A landscape with many peaks, sampled at points; each row gives a point and its height.
A climber steps from a point to the highest of its 2 nearest points, and stops where none of them is higher. Distance is the straight distance between rows; heights are no part of it.
z271: [ 20 -61  11 -13 -24   3 -62   2   8  10 -36   1 -39 -17   2   4 -61  -7
 -35   7  -1   7  20  13 -38 -20  13 -11   4 -29  27 -22  29   3  -3 -12
   1 -75 -25 -27 -35  -4]  h=7.20
z774: [ 11 -12   4  11 -44  46  10  -6  -7  24 -12 -17  18  50 -46   9  45   8
 -17   4  22 -19 -33  21  -7 -14 -29 -16  50  15 -41 -10 -37 -47 -21   3
 -52  11  34  14 -23   5]  h=4.65
z775: [-17  46  -2  28   2   9 -58  41  18  -1   0 -49   6 -29 -21  -4 -11  -7
  -4   0 -25 -10  43  20  80  47 -29  65 -58  -3 -12 -12  -8  31  -9   7
  57  -4   9 -42  32   8]  h=4.13
z346: [-25  24   1   8  58 -39   7   3  13 -18 -29   7 -15 -20  37  23 -10 -15
 -14 -19 -21  -7  32  -1  35  25   3  65 -44  37 -11   4   8   5 -12  -7
  26 -27  46  -9  20 -12]  h=6.16
z415: [-27  -4   5 -17 -35  -3  -1  35 -15  17  -7  18  48 -13 -42  26  44 -34
 -12  -8 -11  -3  28  54  -9 -42   5  32   9  37 -40 -26 -35  35  -4  36
   1   1   9 -42 -23  -6]  h=6.75
z384: [ 13   9  30  -1   8 -13   6  -7 -21  41   3   6   0  -7  30 -14  21  26
  42  -2  46  12 -10 -31   3  -3  -8 -34   9 -38 -23  21 -21 -11 -29  29
 -50  42  11  28  -7  12]  h=2.03
z713: [-20 -17 -12 -20 -21 -13  -7  36  20 -28   1  24  21  -3 -40  33 -15 -47
 -41  -4 -21  -7  27  65  -9 -19   7  24 -13  69  -8 -24   1  44  23  14
  48 -52  -4 -49 -14   0]  h=7.48
z855: [ 27  -6  34  21  28 -14 -10  -6   6   3  29  32 -19 -27  28 -41  54  20
  32  19  13  -1  -5 -21  12   8  31 -18   1 -46  45  30  26  14   6  27
  11  13  -6  85  43 -24]  h=6.23
z839: [ -2  41 -31  -2  44  -4  12 -24  13 -54  11  25 -10 -32   6 -15   4  10
  12  -2 -81   0  13 -13 -10   4  62  20 -26  -5  44   8  44  17  56   9
  48   4 -33   9  67 -28]  h=6.68
z748: [-24 -12 -55   3   4 -10   0 -46  32  25 -13  -7 -29  19 -49   6  -6  10
 -27  10 -26 -34 -21   8 -22 -48  16  34   0  59  -2  16   7  -8  13 -48
 -17 -12  -7 -60  -1  13]  h=4.63
z177: [ -7 -15  15   6   7  31  36 -18  17 -11 -18 -60  15  57 -17  12 -12  -9
  -9 -20  12 -27 -17  33  16  33 -10  12  20  74 -28  21  -8 -69 -12 -19
   0 -13  27  -8 -14  -9]  h=3.34
z166: [ 58 -34  50  11  18   6 -62  25  -3   4  -7   6 -19 -32  55 -53  34  18
 -27  10  15  -4  45  23  22  15 -34   4 -12 -41  27  14  40   5  -1  54
  27 -45  23  38  13 -25]  h=6.54
z400: [ 19 -24  26  -7 -36  16  24 -18   7 -17 -22  -1 -10  36  22  37  -3   7
 -18   2  41  18 -21   0 -29  51 -10 -54  44 -21   5 -12  22 -82 -22  12
  -5 -52 -27  40 -30 -20]  h=5.61
z746: [ 12  49 -21  -9  41  19  -8   0  -7 -79  11 -25  -3 -34  16 -34  15  26
   9 -26 -95  18  44  -2   5  15  32  40 -54 -20  -2 -33  12  26  68 -20
  78  29  -3 -16  67 -11]  h=7.02
z861: [ 10  16  27  14 -58  19 -42  43 -18   9 -46 -29   8 -18  29  14 -23  -7
  -3  29  23  20  32  23  19  50 -20  -6   0 -56 -13 -37   1 -33 -42  56
   6   0 -34  -7 -45 -23]  h=5.06
z923: [ 15 -17 -20   4 -58  26  29   5 -20  12  45  17  24   9 -53  -9  74   7
  37  -4  -3  18 -43  -3 -31 -33 -21 -23  38 -46 -23 -30 -20  42   8 -19
 -19  58  -2  40  -2  -2]  h=3.76
z176: [-57  -2 -24 -13  42   0   3   3 -34  -2  23 -14 -12  -9  16 -32  11 -15
  24 -10 -41  12  40  11  16 -38  46  66 -23  53 -16   8 -32  59  -5 -29
   7  34   5 -57  11   8]  h=5.13
z787: [-17  11  -8 -17 -26 -38   6   7  28  34  22  -4  28 -12 -40   7   8   3
  44   2  49  18  24  14   5 -23   7 -33   4  19 -19   9 -35  38   0  32
 -57  17 -43 -23 -10  51]  h=4.29
z383: [  2  35  29   2  61 -24  30  -3 -32 -13 -14  37 -14  -7 101 -14  -1  23
  -6 -13   3   6 -14 -69   1  46 -26   2 -13 -36  13   8   7 -30  -6 -25
  23  28  65  51  22 -17]  h=1.34
z896: [ 24 -19 -25  14   4  12 -17 -28  12  36  22 -19 -31  22 -19 -24 -31  43
  -8  25  28 -21 -36 -39  -3 -23  20 -41  25 -14  41  41  -5 -14   9 -33
 -33  -1 -56 -17  11  36]  h=6.86
z80: [ 19  -3  -4   9  -5  -3 -96  46  16  11  25 -29   0 -24   9 -43  -7  -2
  -5  28   2   8  50  23  71  19 -21  25 -27 -42  23 -10   8  71   1   5
  42   0 -17 -20  19  13]  h=4.71
z921: [  7 -45  -2  -6  -6  -9 -26   4  35 -12  -3  16 -10  -2 -14  16 -24 -17
 -47  25 -10  -8  12  41 -17 -17  21  -1   7  41  33   1  27  25  20   1
  33 -88 -35  -2  -5  -7]  h=8.30
z719: [  7 -34 -17  -3  32 -10  17 -76  16  52  33 -20 -27  12 -18 -44  42  34
  37  -5   5 -10 -22  -6  -7 -39  32  21   2  22   2  57  19  -2  13 -36
 -33  32   0   5  10   6]  h=7.16
z641: [ 27  -3  -4  -1  -3  23   0  60 -10 -31  14  -8  43  26  17   8  -5 -23
 -52 -15   1 -14 -18   2  30  25 -85   0   2  11 -17 -32 -12   4   9   8
  42 -19  59  21  -1   7]  h=2.89
z887: [  4   4   4 -10   0 -26  22  19   2 -32  -4  85  13 -18   5  33 -17 -26
 -24   8 -12   3 -16 -22 -54 -21  13 -64   5 -10  47 -18  18  26  17  28
  -6 -31 -11  38 -16 -26]  h=6.76
z158: [-19 -27 -49  21  -1  -4 -47  28  14  29  19  49  20  36 -45 -12  64   0
 -55  65   5 -23 -21  13  12 -29 -23  37  50  24  33   8 -29  45 -14 -16
  18 -17 -13  41  22 -36]  h=4.93
z123: [-30  -9  -1 -13  30 -29 -41  20 -29  -3 -31  41 -37   2  45  -9 -40 -20
 -20  26  -4  10   5 -56 -14 -16 -33  11   9 -25  10 -33 -37  45 -51 -55
  -4  23  33  17 -24 -17]  h=6.37
z351: [ 34 -31  42 -10  50  -3 -22  34 -37 -27  11  46   4   6  69 -56  40  -2
 -41 -10   3   1  27   3   6 -27 -31  -7   9  -9  16  10  -3  22  19  18
  11 -31  50  40  11  -9]  h=7.36
z948: [-15   8 -24  -4  10 -29  11 -23  42 -43  19  28 -24 -47 -10   4 -22  -4
  61  23 -33  22  22  11  -7   1  77  -1 -28  -8  57  -6  40  36  23  10
  18 -10 -93  18  31  -4]  h=6.17
z288: [-24 -46 -18 -29   0 -18  64 -69  15 -18  -9  22 -31  11 -48  18  64 -11
  23 -16 -48   0 -12  43 -62 -44  42  24  11  56 -16 -21  27   7  13 -26
 -15  -5   0  16 -17 -32]  h=3.73
z30: [-27  67  11  23 -12  -4  13  23 -24 -10 -41  -9  23 -29  14  30  -7 -14
  -9   3 -42 -10  23   5  19  28  17  28 -20  -1 -25 -19   8  -7  -5  32
  28  48  10 -16  10 -39]  h=5.58
z705: [ 11 -14  -2  -2  22  25 -14 -27 -13 -32  22 -47 -36   1  23 -47   6  23
  24 -14 -62  24  18   8  12   2  25  17 -29 -15  16 -15  36  12  32 -36
  57  22   3   0  28 -11]  h=7.52
z394: [-10  -7 -31  21  30  15 -10  -3  16   9  10  -4  -3  48  -4   4  -1   8
 -21  47  25 -28 -30 -22  52   8 -10   9  25  59  31  40 -34 -21 -14 -33
  -5  11 -18  10  10  -4]  h=4.49
z846: [-13 -19 -18 -20  51 -11 -56   5 -22   0   8  22 -46  -8  30 -39 -39   3
 -30  16 -47  -1  26 -54 -13 -37 -14  16 -32 -25  32 -17 -10  56   5 -59
  19   6  20 -27   6  -1]  h=4.66
z308: [ 18 -36  10  -3 -15   5  19  -6  19 -32   6   6 -14  61  21  12 -17   1
 -11   0  77   5 -49 -25  -4  31 -48 -53  34   4   1  -3 -16 -54 -31 -38
 -26 -43   0  67 -21  36]  h=4.46
z759: [ 40 -18  40  -1   2   7  18 -43  18  39  -9 -52  -1  -4  -9  11   5   9
  10 -55  22 -14   1  26  -1  22 -20  15 -18  -1 -41  16  37 -51  11   4
 -21 -28  67   1 -15  21]  h=8.18
z392: [ 15 -40  42  -7  25 -19  28 -32   0 -14  30  41 -31   1  32 -36  80  -5
  37  -9   0  12 -17   5 -26 -10  13  -5  22 -10  14  -3  32  10  10 -20
   3  -6  34 111  11 -33]  h=5.24
z939: [-14   9  15  22 -35  37  12  -2   7  36 -45 -28  40  44 -60  28  32   1
 -21   8  16 -26   6  57   5  -9  10   3  26  58 -49  31 -31 -66 -24  61
 -56  -6   7 -27 -16 -15]  h=4.12
z779: [ 21   0   8 -11 -63   5  11  11  -2   5 -14  16  23   7 -37  22 -11   7
  -8  10  40   8 -15   2 -43 -22   5 -85  33 -34 -16 -16 -16  -7   4  43
 -64 -17 -28  -6 -23  37]  h=5.92
z238: [ 17  -1   4  -3 -14  -7  20 -23  35  54 -18 -33  28   8 -47  31  -6   3
 -25 -44  25 -35  -7  42  -3  -6  -4  17 -18  45 -41  30   8 -42  20  11
 -41 -31  41 -58   3  48]  h=8.99
z162: [  4  11  50 -20  21   8  36   2 -45 -14 -38  19  29   6  65  12 -10 -13
 -11 -46   2  -6   3  28 -19  -1  -6   2   0  28 -44   6   8 -48 -11  49
 -14  -7  73   1 -30 -14]  h=2.11
z535: [ 33   1  28  26 -29  39   7  -3 -24   6 -15 -46  14  68  12   0 -20  22
   3  -2  64  -4 -33  -1  -5  27 -15 -61  33  -8 -23  28 -31 -89 -13  18
 -67 -19  -4 -12 -12  57]  h=0.43
z341: [ 17 -57   8  -1  26  36 -41  -7 -56   4   9  26 -26  54  26 -54  -7  25
 -69  21  11 -21 -24 -28 -25 -55 -10 -14  45  -1  32  34 -16 -21   3 -27
  -4  -6  24  -5   5  -2]  h=1.99
z871: [-25   1  23  27 -17  -8 -36 -16   3  20 -59 -51 -45 -26  20   8 -17   4
  35  25  -1  24  51  -9  39  58  50  40 -33 -27  14  15  17 -29 -47  24
   6   6 -68  -9  -2 -49]  h=6.69
z244: [ -9 -19 -26 -26  -8   3  22  12  -5  10  25 -14  30  18 -18  -4 -31  -7
  -2 -41  21  -6  -4  23 -11 -55   1  -4   9  49 -32  14 -27  31  33 -15
 -32   9  14 -73 -16  62]  h=3.93
z466: [  1 -14  13   9  33  19  -7  73 -46 -15   1  69  48  19  33 -26  64 -13
 -48  14   3 -17  15  34   3 -29  -6   7  34  46  13  27 -26  25   1  61
   5 -17  26  20  15 -30]  h=6.63
z279: [ 16 -58  -2  -2 -41  54   2 -56 -15   4 -38 -31 -42  15 -48   0  25   9
   0  12 -66   1  -6  24 -45 -10  30  17  18 -18 -13 -25  45 -24   1 -39
  31  26   3  14 -10 -56]  h=3.41
z424: [ 12  -1  15 -25 -12  -6  19  -4 -17  -8 -27   8  15 -30  11  32 -48 -23
  -3 -24  -5   6  18  17 -34 -16  36 -40  -1  -1   4  -4  23  -6  27  47
 -14 -28 -24 -48 -36   7]  h=7.06
z216: [-21  52 -10  16   6 -25  -2  54  50 -12  29 -19  42 -25 -25  17 -11 -15
  18   2  32  -6  10   7  79  76 -29  34 -37  27   1   0 -24   3 -10  18
  44 -14 -14 -13  31  29]  h=3.63
z443: [-22 -59   0 -31 -15   4  -2 -54  -2 -25 -34  -2 -48  -7 -31  19  14 -22
  29   1 -57  17  30  50 -52 -32  49  46 -10  10 -20 -40  28  27   7 -32
  27   1  -4   3 -13 -32]  h=3.12
z595: [-38  28 -28   0 -49  36  15  -5  -9  -5   7 -48   6  15 -46  20 -26  -6
  34  21 -26  13 -18  -4   7  -3  13  -9  10  12 -16 -31 -20  -5  -7 -25
   4  66 -40 -52  -9  -2]  h=2.42
z543: [  0 -38   3 -34  19  -9   4   2  -2 -24  -5  12 -12  -4  18   0 -80 -20
 -27 -30  -2  -7  11  35 -23 -40  43 -16   1  61  18  16  19  20  32  -5
  -7 -69 -10 -49 -29  30]  h=7.53
z749: [-23  17  -5  -6   4 -15  32   0   6  14  13  19  14  28 -20  16  35  -7
  31  16  52  10 -30 -36  16  -4 -37 -28  27  21 -16   5 -68   0 -38  -9
 -58  52   3  37 -14  22]  h=2.63
z200: [-12  50   0  -6  14 -21  39   2   8 -30 -16  20  28  -4  10  51 -27 -23
 -15 -10 -12  -8 -12  -9  -1  20 -14   2  -9  37 -12  -8   2 -16  -4  15
  22 -15  17  -8  -3  -8]  h=5.48
z820: [ 19 -25  -8  20  18  24 -39  41 -18   9  20  56  32  26   1 -30  59   4
 -71  44   1 -27 -20  -7  -1 -20 -20 -13  41   5  43  28  -1  13  14  28
  30 -31   1  44  22 -49]  h=5.95
z722: [  6 -32   4  -3  24 -20  28 -32  12  -7   3  25 -33  31  20  -1  28   8
  11  -2  24  -2 -40 -22 -11  -3 -31 -14  26  -2   6  -4  -5 -12 -24 -47
  -7  -2  36  81  -9   0]  h=4.06
z673: [ 16 -12  -1 -14 -47 -15  25 -39  33  -1 -50   0 -25   5   3  70 -26  -3
 -33 -14  -3   7  -5  -1 -66  50 -17 -23  10 -30  -3 -37  41 -66 -18 -10
  10 -78   9  21 -40 -18]  h=6.72
z886: [-29  38  10   7  70 -20  21  21  16 -79   5  15 -25 -23  59 -15  -3  -1
  21   9 -26  -5  28  11  37  30  32  38 -18  46  22   6  -1  22  -2 -16
  44 -23  -8  51  35 -21]  h=7.01
z276: [  9 -49  -5  -9 -18  27  29 -61   1  -3  33 -22 -43  29 -35 -26  34  23
  37 -19  -7  10 -35   7 -32 -37  23 -19  30   1  -9   3  25 -11  15 -49
 -26  26  -7  20 -22   5]  h=8.09
z797: [-58 -27 -42  -3  29  -4  53 -35   9 -23  11  17 -10  17 -51   3  65 -18
  24  -8 -62  -7   1  52 -14 -31  26  73   0  82 -24  -9 -22  27 -14 -46
   7   3   3 -13  -9 -33]  h=4.38
z967: [ 45  -9  21 -13  25  13  -8  17 -24   2  25 -44  12  -1  44 -29 -32   7
  20 -43  50   6  -6 -11  37  14 -54 -11 -20 -17 -48   3  -3  -4   5  -4
  -1  10  62 -13  -9  64]  h=4.07
z555: [-38  26  19  23 -54   0 -12  20  36  29 -48 -21  10  -8 -60  53   9 -28
  -2  20   0   3  33  43  32  34   6  29 -22  39 -16 -10 -25 -29 -36  46
  17 -17 -33 -21 -14 -31]  h=5.41
z380: [ 21  -2   4  -4  19 -21   2  56   5 -33  22  72  25 -34  11 -25  13 -24
 -24  14  -6  -4  19  21 -15 -16  15 -35   7  -8  53   7  21  55  50  33
  21 -40 -18  41  18 -14]  h=7.45
z925: [-41  18   1  19  18 -39 -15 -16 -17  54 -42  -3 -21 -17  15  15 -39  21
  -5  -6  17   0  11 -56  31 -19  39   8 -18  18   7  66 -18 -25 -32  21
 -50  25 -38 -40   2   2]  h=5.77
z852: [  7  -3  -2 -10 -25 -34 -41  40  18  42   1  26  36 -27 -27  12  12 -22
 -18   1  33  -2  29  26  12 -18 -35  19  -8 -10 -20 -17 -21  57 -12  30
 -10 -22  19  -7  -5  26]  h=5.91
z936: [-52  10  14   0  58 -37  -3  22 -16 -11 -32  -2 -11 -12  48  -6 -33 -24
   7 -19 -14  -2  50  10  40 -15  39  54 -32  60 -10  32 -23  25 -22   7
  -4  12   8 -51  -3   8]  h=5.55
z689: [ 31 -37  11 -25  10   9 -19  18 -24 -34  28   9   4 -22  35 -57  26  -3
   0 -12 -40  18  37  38  -1 -27  31  -5 -12 -11  34  10  26  53  56   6
  29  -7 -13  -6  21  -8]  h=8.14
z938: [ 28   5 -25   6 -16 -45  -5  25  17  -6  21  29  -1 -26  20  12 -38  -7
  -7  17  47  22  -5 -63 -28  39 -15 -64   7 -55  62 -16  -1 -21 -20   7
 -17 -56 -59  36 -19  17]  h=4.62
z768: [-10 -29   4 -15  25 -17  -8   9 -23 -13  11  79 -22 -31  28 -51  63   4
   5  27 -35   7  35 -18 -32 -49  44   6  10 -44  42 -14   1  79  15 -15
  -3  26  -1  44  26 -28]  h=5.90
z813: [-17 -10 -27  10   6  18 -28  -9 -22  15  -5  16 -28  -8 -26 -19  78   9
  -1  42 -69   7  16 -15  -9 -25  33  41  10 -34  27 -12  -4  44   3 -16
  12  45 -10  29  35 -53]  h=7.33
z90: [ 23 -18 -53  -8  24   4  12 -66  50  -8  67  -5 -23  20 -25 -30 -31  41
   3  11   6  -5 -63 -17 -17 -18  13 -29  12  13  57  42  36 -15  46 -56
   9 -21 -42  15  25  29]  h=5.98
z814: [  3 -27   8  18 -17  47 -45  19 -36  33  29  -4  -4  11 -17 -56  84  23
  22  55  -4   7  -3   7  25  -6  12  16  39 -50  21  14 -15  27 -15   2
   7  50 -33  41  21 -40]  h=8.80
z136: [  4 -10  33 -12 -22 -20  10  14  36 -20  12 -25  18 -33 -11  25 -10 -31
  14 -49   8  14  36  68  17  19   3  14 -29  29 -36 -26  14  24  22  23
  34 -42  14 -29  -7  23]  h=6.80
z323: [ 28  17   5  11 -50  39 -21  35 -26  30  -4   4  33  40 -31  -8  24  21
  -2  26  52   0 -35 -15 -18 -30 -37 -47  38 -38 -41 -11 -52  -3 -19  33
 -60  33  10  -1 -18  41]  h=5.32
z706: [  8 -13  -2   4 -57  13 -49  24   7  14 -26  -4 -14 -19 -20  24 -44 -17
 -17  26  -2  18  14  -4 -24  -5 -21 -19   1 -68  -5 -62   8  14 -15   9
   1  -9 -19 -21 -35  -3]  h=5.99
z647: [-17  27 -21  -5 -37  37  23   5 -39 -31  14 -40   5 -12 -13 -11 -15 -20
  58  -7 -53  24  -9  -2 -11  11   4  14 -12 -40 -26 -56  -5  40  15 -34
  36  82   2 -30  -1   1]  h=2.77
z704: [ 28  22  -7   2 -36 -10 -10  17  30  29  19 -40  24 -34 -18  32 -49  -8
  11 -28  26   7  -5 -15  14  23 -35 -22 -21 -29 -11 -16   6  -7   8  21
  -3 -28  -9 -46 -12  58]  h=4.54
z303: [-19  37 -25  -4  -9 -23  -6  -2  64 -23  48   3   3 -37 -43  11 -14 -11
  63  19  -5  23  16  31  25  12  24  14 -35  -2  17 -27   0  58  12   0
  14   9 -70   4  28  36]  h=5.59
z747: [ 16 -28  14  14  10   5 -56   9   2  13  16 -17 -32  -3  18 -30  10   9
  -4  31  16  10  18  11  35  22 -18  11   3 -19  16  -1   3  16 -17 -10
  24 -11   0  25   2  -6]  h=5.56
z764: [  7 -21 -12   7  17  23   7 -29 -26  23 -32  34 -22  59  12  10  11  22
 -70   3   1 -49 -55 -30 -37 -33 -15 -18  46  24  10  25   2 -65   1 -24
  -5 -12  42  -1   4 -15]  h=2.50
z895: [ 31 -14 -13   0 -22 -16 -69  11  24  67  13 -23  18 -21 -20 -14 -27  13
 -19  11  37 -16   1 -10  -1 -10 -37  -8 -12 -42  -5   7   3  38   6   4
 -24 -21   4 -32   3  53]  h=5.12
z589: [ -9  23 -10  11  18 -20  27 -33  24  11  12 -11  -8 -47 -28  -5  63  11
  45 -28 -59   7  20  12  -7   9  36  65 -46 -19 -17   0  31  23  19 -10
  11  36  30  25  41 -22]  h=5.93
z840: [-11  -9 -29  15  -1  40  12 -77  18  17 -21 -48 -41  37 -40   1 -10  14
  -7  20 -60 -23 -20   1 -22  -6  28  25   8  27   1  12  34 -51   5 -49
   8  10   0 -34  -4 -39]  h=4.05
z724: [  1   8  15  13   3   9 -40  13 -53  26 -46  -8 -23  -9  77 -19 -72  23
 -12  23  20   6  22 -53   8  16   3  -8  -6 -61  10   7  -7 -39 -41  13
 -11  11 -25 -40 -25  -7]  h=6.98
z416: [-30  26  17   8  11   3  -9  55 -35 -35 -24  47 -13   7  63  -5 -19 -12
 -12  43   1   8  14 -29  10  22  -3 -20  21 -23  27 -25 -34  18 -36 -10
  10  32 -29  36 -10 -45]  h=8.75
z618: [-46  32 -43   5  23 -41  22 -42  23  23 -20   6 -24   1 -28  20 -23  13
   9   1  -1 -12 -21 -47  15 -22  15  32 -23  52   1  47 -21 -20 -15 -33
 -49  29 -26 -32   4  13]  h=5.25
z198: [  8  10 -31 -13   3 -55 -15   9  42 -23  14  45 -10 -58 -19  30 -45 -25
   6   3 -27  20  15  -5 -34  10  -9   1 -57 -47  33 -56  37  56   6  -9
  24 -60 -25  14   7  15]  h=3.02
z263: [-21  28 -24  15 -15  -4 -36  -7  34  12  -2 -36 -23 -13 -28  29 -37  -9
   7  26 -20  -9  14  -6  27  34 -18  39 -40  -5  -3 -30   2   7 -30 -26
  41 -13 -14 -22  11   3]  h=3.55
z997: [-37  45 -40   7 -42  13 -13  18  32  -4   4 -36   5  20 -31  38 -65  -8
  -1  48   9   3 -16 -34  30  38 -32  -5   1   6   6 -33 -48 -21 -39 -35
  13  15 -53 -38 -11  20]  h=2.79
z883: [ 52  15  26  13  -1  43  20  20 -33 -31   2 -19  32  43  51  -9 -40  13
 -33 -18  55 -15 -50 -26   8  35 -49 -49  21  -9  -7  17   7 -78   1  23
   2 -19  20   7 -14  29]  h=0.69
z446: [ 20 -13 -24  -1  17  32  13   2  -9   7   7  -2  30  48  -6  10   4   5
 -53 -20   2 -35 -39   6   2 -18 -16  -9  27  61   1  37   3 -43  31  -4
   6 -31  36 -25  15  16]  h=2.90
z977: [  5 -22 -28 -25 -19 -23  -3 -12  -2  33  33  65   3 -29 -35 -24  63  14
  17  14 -10   9 -15  -9 -55 -62   3  -4  20 -50   7 -24   0  76  17  -8
 -22  32   0  26   6  -9]  h=4.67
z971: [ -8  49  47   7  31   5  48  12 -45 -12 -35   8  13   3  67  10  17   3
   1 -23  -7   1  -3  -9  -1  45 -19  22   1 -18 -55  -8   4 -40 -27   1
  13  48  77  44  -3 -49]  h=1.79
z151: [-47  64  15  12  34  -4  26  57 -25 -80 -31  28  -5 -11  95  -3 -19  -3
   0  22  -5  -2  42  -7  34  49  39   6   4  18  18  -5 -22  11  -7   4
  22  24 -39  23  11 -39]  h=7.67
z979: [  7  21  21  24   2  29   9 -45 -25  40 -19 -52  -9  -2  -4  -6  19  27
   6  -1 -36 -16 -18 -27  -4  13  21  10  -4 -35 -18  28  24 -59  -5   5
   1  60  30  -3  -2 -54]  h=8.33
z985: [  0 -15 -26   3  22  -4  16  -1  43 -28  57 -10  -7  24  -2  -4 -21  15
  17  12  21  -5 -33  -5  30  14  -3 -14  19  44  34  17  10  -1   6 -21
  13 -29 -36  21  11  11]  h=5.23
z982: [ 23  24 -20 -10 -52  24  19  21  27 -19  44 -32  42 -20 -52  32 -34 -12
  -6 -36 -15   8 -27  14  -8   5 -39 -13 -17 -17 -27 -44  30  14  48  -1
  41 -12  19 -42  -1  44]  h=4.14
z111: [ 27 -41  28  25 -11  12 -32 -21   9  35  16  15  -9  14 -16 -35  84  26
  31  40  52   9  -8  11   2 -14  11 -20  49 -35  20  28   8   0 -20  24
 -31  10 -27  80  10 -24]  h=7.40
z39: [-24  -6  23   0  -5 -29  39  -4  40  -2   0   6  14   6 -35  27  74 -24
  37 -12  26  16  14  47  16  26 -14  16  12  45 -39  -9 -34  -8 -31  15
 -28  -2  23  62 -18 -12]  h=5.11
z651: [ 10 -33 -25 -14 -27  27  29 -45  -9 -27  22  17 -47  27 -24  -7 -17  21
 -18   1 -49  -1 -59 -24 -67 -43  15 -44  30 -27  26 -14  42  -3  37 -50
  13  15 -19   9 -11 -11]  h=9.34
z289: [-27 -24 -38 -10  10  -4 -13  27  12   5  23  14   2  48 -13  -4  -9  -5
 -10  24  60  -9 -29 -13  19 -21 -43  -3  22  42   8   8 -58  38 -24 -50
 -31   8 -14   1 -12  43]  h=3.57
z427: [  0  -5 -11 -20 -11 -12  14 -13   4  15   2 -11   5  34 -22  -8 -15  11
  14 -14  65  -4 -15   3 -15 -48   3 -49  27  23 -32  33 -46   5   4  -2
 -95  19 -26 -41 -18  81]  h=3.91
z104: [ 22 -24  30 -10 -32   2  26 -60  14  25 -47 -16 -15   2 -15  46  14  -7
 -10 -42 -20  -6   3  30 -58   0  -1   6  -2 -12 -47 -28  47 -40   3   3
 -13 -39  62  12 -32 -19]  h=7.99
z898: [-34  57   9   9 -13 -51  44 -31  38  22 -12   0  19 -47 -50  45  49 -10
  61 -32 -27  18  17   6  -8  32  14  37 -51 -14 -38 -27   5   8 -14  16
 -22  44  25  27  17 -13]  h=5.08
z525: [  1  20  13  19 -23  22  14  16   7  -7 -28 -29  42  23  -6  44 -21  -9
 -19   4  40 -21  -4  34  31  40  -7 -20  27  54 -10  29 -18 -69 -13  58
  -2 -39 -21 -19  -8   2]  h=3.78
z419: [ 25  -1  -3  -1 -10  -1   4 -28  -9  13   8  29 -19  -5   3   0 -24  24
  -6  24  -3 -13 -34 -63 -42 -14   1 -65  18 -59  45   5  26 -17  13 -10
  -7  10 -17  13  -3 -10]  h=8.03
z20: [ 21  -3 -38  -4 -34  49  16   8 -15 -10  66 -28  20  -9 -44 -24  40   9
  34 -11 -36  24 -25  -1  -8  -5  -9   8   7 -52  -5 -27  10  46  39 -29
  24  61   1   1  21  15]  h=3.17
z352: [ 27  24  20   1  50  27  26  -5 -45 -18  17  -4  20  38  65 -23 -20  20
 -24 -32  20  -8 -56 -56  16  23 -42 -22   8  -9  13  30   1 -67  18 -15
  28  28  58  18  22  -3]  h=0.95
z954: [-19  26  -3  21   4   1 -28  26 -20  16 -31 -19  -9  13  29   8 -63  16
 -12  39  43  -6   4 -57  40  20  16 -34  13   3  30  38 -35 -46 -37  25
 -30   0 -70 -41  -9   6]  h=6.28
z368: [-35  14 -10  -5 -56 -17  -7  10  54  17   9 -12  12 -16 -86  40   6 -30
  30  10  16  12  20  51  13  12   0   2 -22  30 -17 -31 -26  24 -16  13
   5  -7 -48 -22  -5  27]  h=4.88
z396: [ 23  -7  24  -6  34  11 -17  30 -32 -14  -1 -17  -1  21  61 -28  13  -9
 -22 -28  12  -5   2  -6  46  30 -70  35 -16  -5 -27 -19 -15 -11 -18 -16
  24   3 100  21   1   5]  h=3.44
z240: [ 19  26  42  17  -7  35  -5 -13 -53  17 -34 -43   0  11  61 -11 -41  25
   3 -14   9  -6   3 -24  -2  38  12 -16 -10 -46 -21  24  30 -85 -15  22
   9  36   9 -34 -21 -26]  h=7.66
z688: [  1  10 -25  11  29  -3   5 -54   9  52  41 -35  -1 -18 -34 -37  44  37
  21 -30 -44   6   0 -18   9 -21  28  52 -36  -2   1  42  24   0  38 -14
   1  36  22 -30  41  -7]  h=6.55
z538: [  8  11 -22  -8  53 -31 -14   0  21 -23  39  30 -21 -33  18 -17 -57  -6
   0  -5 -25  12 -11 -52 -11  -4  -8 -11 -37 -37  49 -13  30  38  22 -34
  20 -25 -10   1  19  19]  h=3.77
z699: [ 28  45  33 -14  26  -3  64  50 -49 -57   6  33  71 -10  52   4   2 -24
   3 -69  18   7 -20   9   3  10 -28 -23   8  22 -26   0  -8 -12  30  54
   0   4  52  -3  -6  24]  h=2.32
z727: [-11  15  -7 -45 -68 -21  30 -28  21  -8 -22  -2  -8 -22 -33  48 -36 -13
  21 -19   5  33  11  -1 -53 -11   2 -56   3 -30 -16 -34   5   5  18   3
 -47  -6 -43 -16 -26  32]  h=6.51
z44: [-43  39  14  47 -16  -1 -27  32   4  -1 -56 -27  -3 -25  -1  33   6 -13
  -8  27 -30 -14  55  32  59  46  30  47 -28  10   7   7  -8 -14 -32  48
  43   7 -43 -15  18 -64]  h=6.02
z790: [  8   9  12 -18   5 -39  34   4 -11 -26 -13  61  19  -7  47  29 -29 -24
 -13 -15  41  11 -23 -58 -44  16 -22 -69   6 -27  26  -3  -8 -24 -16   9
 -28 -32   3  34 -17   4]  h=5.82
z213: [  6 -12   0 -12  35 -20  -5  -4 -31  31  11  -3  19  -7  25 -28 -25  11
  -2 -30  18  -6   7 -22   3 -47  11  -3 -16   0 -13  45  -9  21  20  18
 -39  16  20 -48   4  43]  h=4.23
z791: [ 19  40 -12   0  -2  13  16  83 -25 -36  30  16  75   4   8   7 -21 -25
 -23 -15  26 -14 -20   1  20  -3 -41 -38  12  19  -8  -2 -28  26  27  32
   8   4  14 -26   4  31]  h=2.54
z590: [-31   9  25  17   2   6   5 -56  -7  24 -27 -68 -23 -22  -3   5 -14   9
  56  -9 -22  14  29   2  19  24  46  37 -32  -2 -25  19  20 -34 -29  -3
 -14  51  -8 -26 -14 -31]  h=7.51
z234: [-22 -15  29 -26  10 -37  31 -34  35   7   2 -23  -3 -27 -16  11  13 -19
  56 -36  16  21  37  59   7  11  25  26 -31  39 -34   3   1   0  -9   5
 -21 -18  21   0 -21  17]  h=6.15
z4: [ 32  29  16   6  16 -12 -32  18 -23  48   9 -20  15 -48  39 -28 -22  22
  16 -37  21   6  14 -35  39  -2 -19   6 -41 -51 -22  20   5  26   0  39
 -18  35  29 -41  10  40]  h=4.53

For each start below, name the point where the climber stops.
z279 -> z979
z177 -> z921
z749 -> z651
z883 -> z4

Call two points neighbours if one is among the 2 nearest of the other. Go from one point of each pair to the other, from neighbour to neighbour, staying as high as possible. Name the lowest point that can't be avoided.
z979, z689 -> z368
z416, z921 -> z861
z416, z44 -> z200
z44, z351 -> z394
z814, z238 -> z722
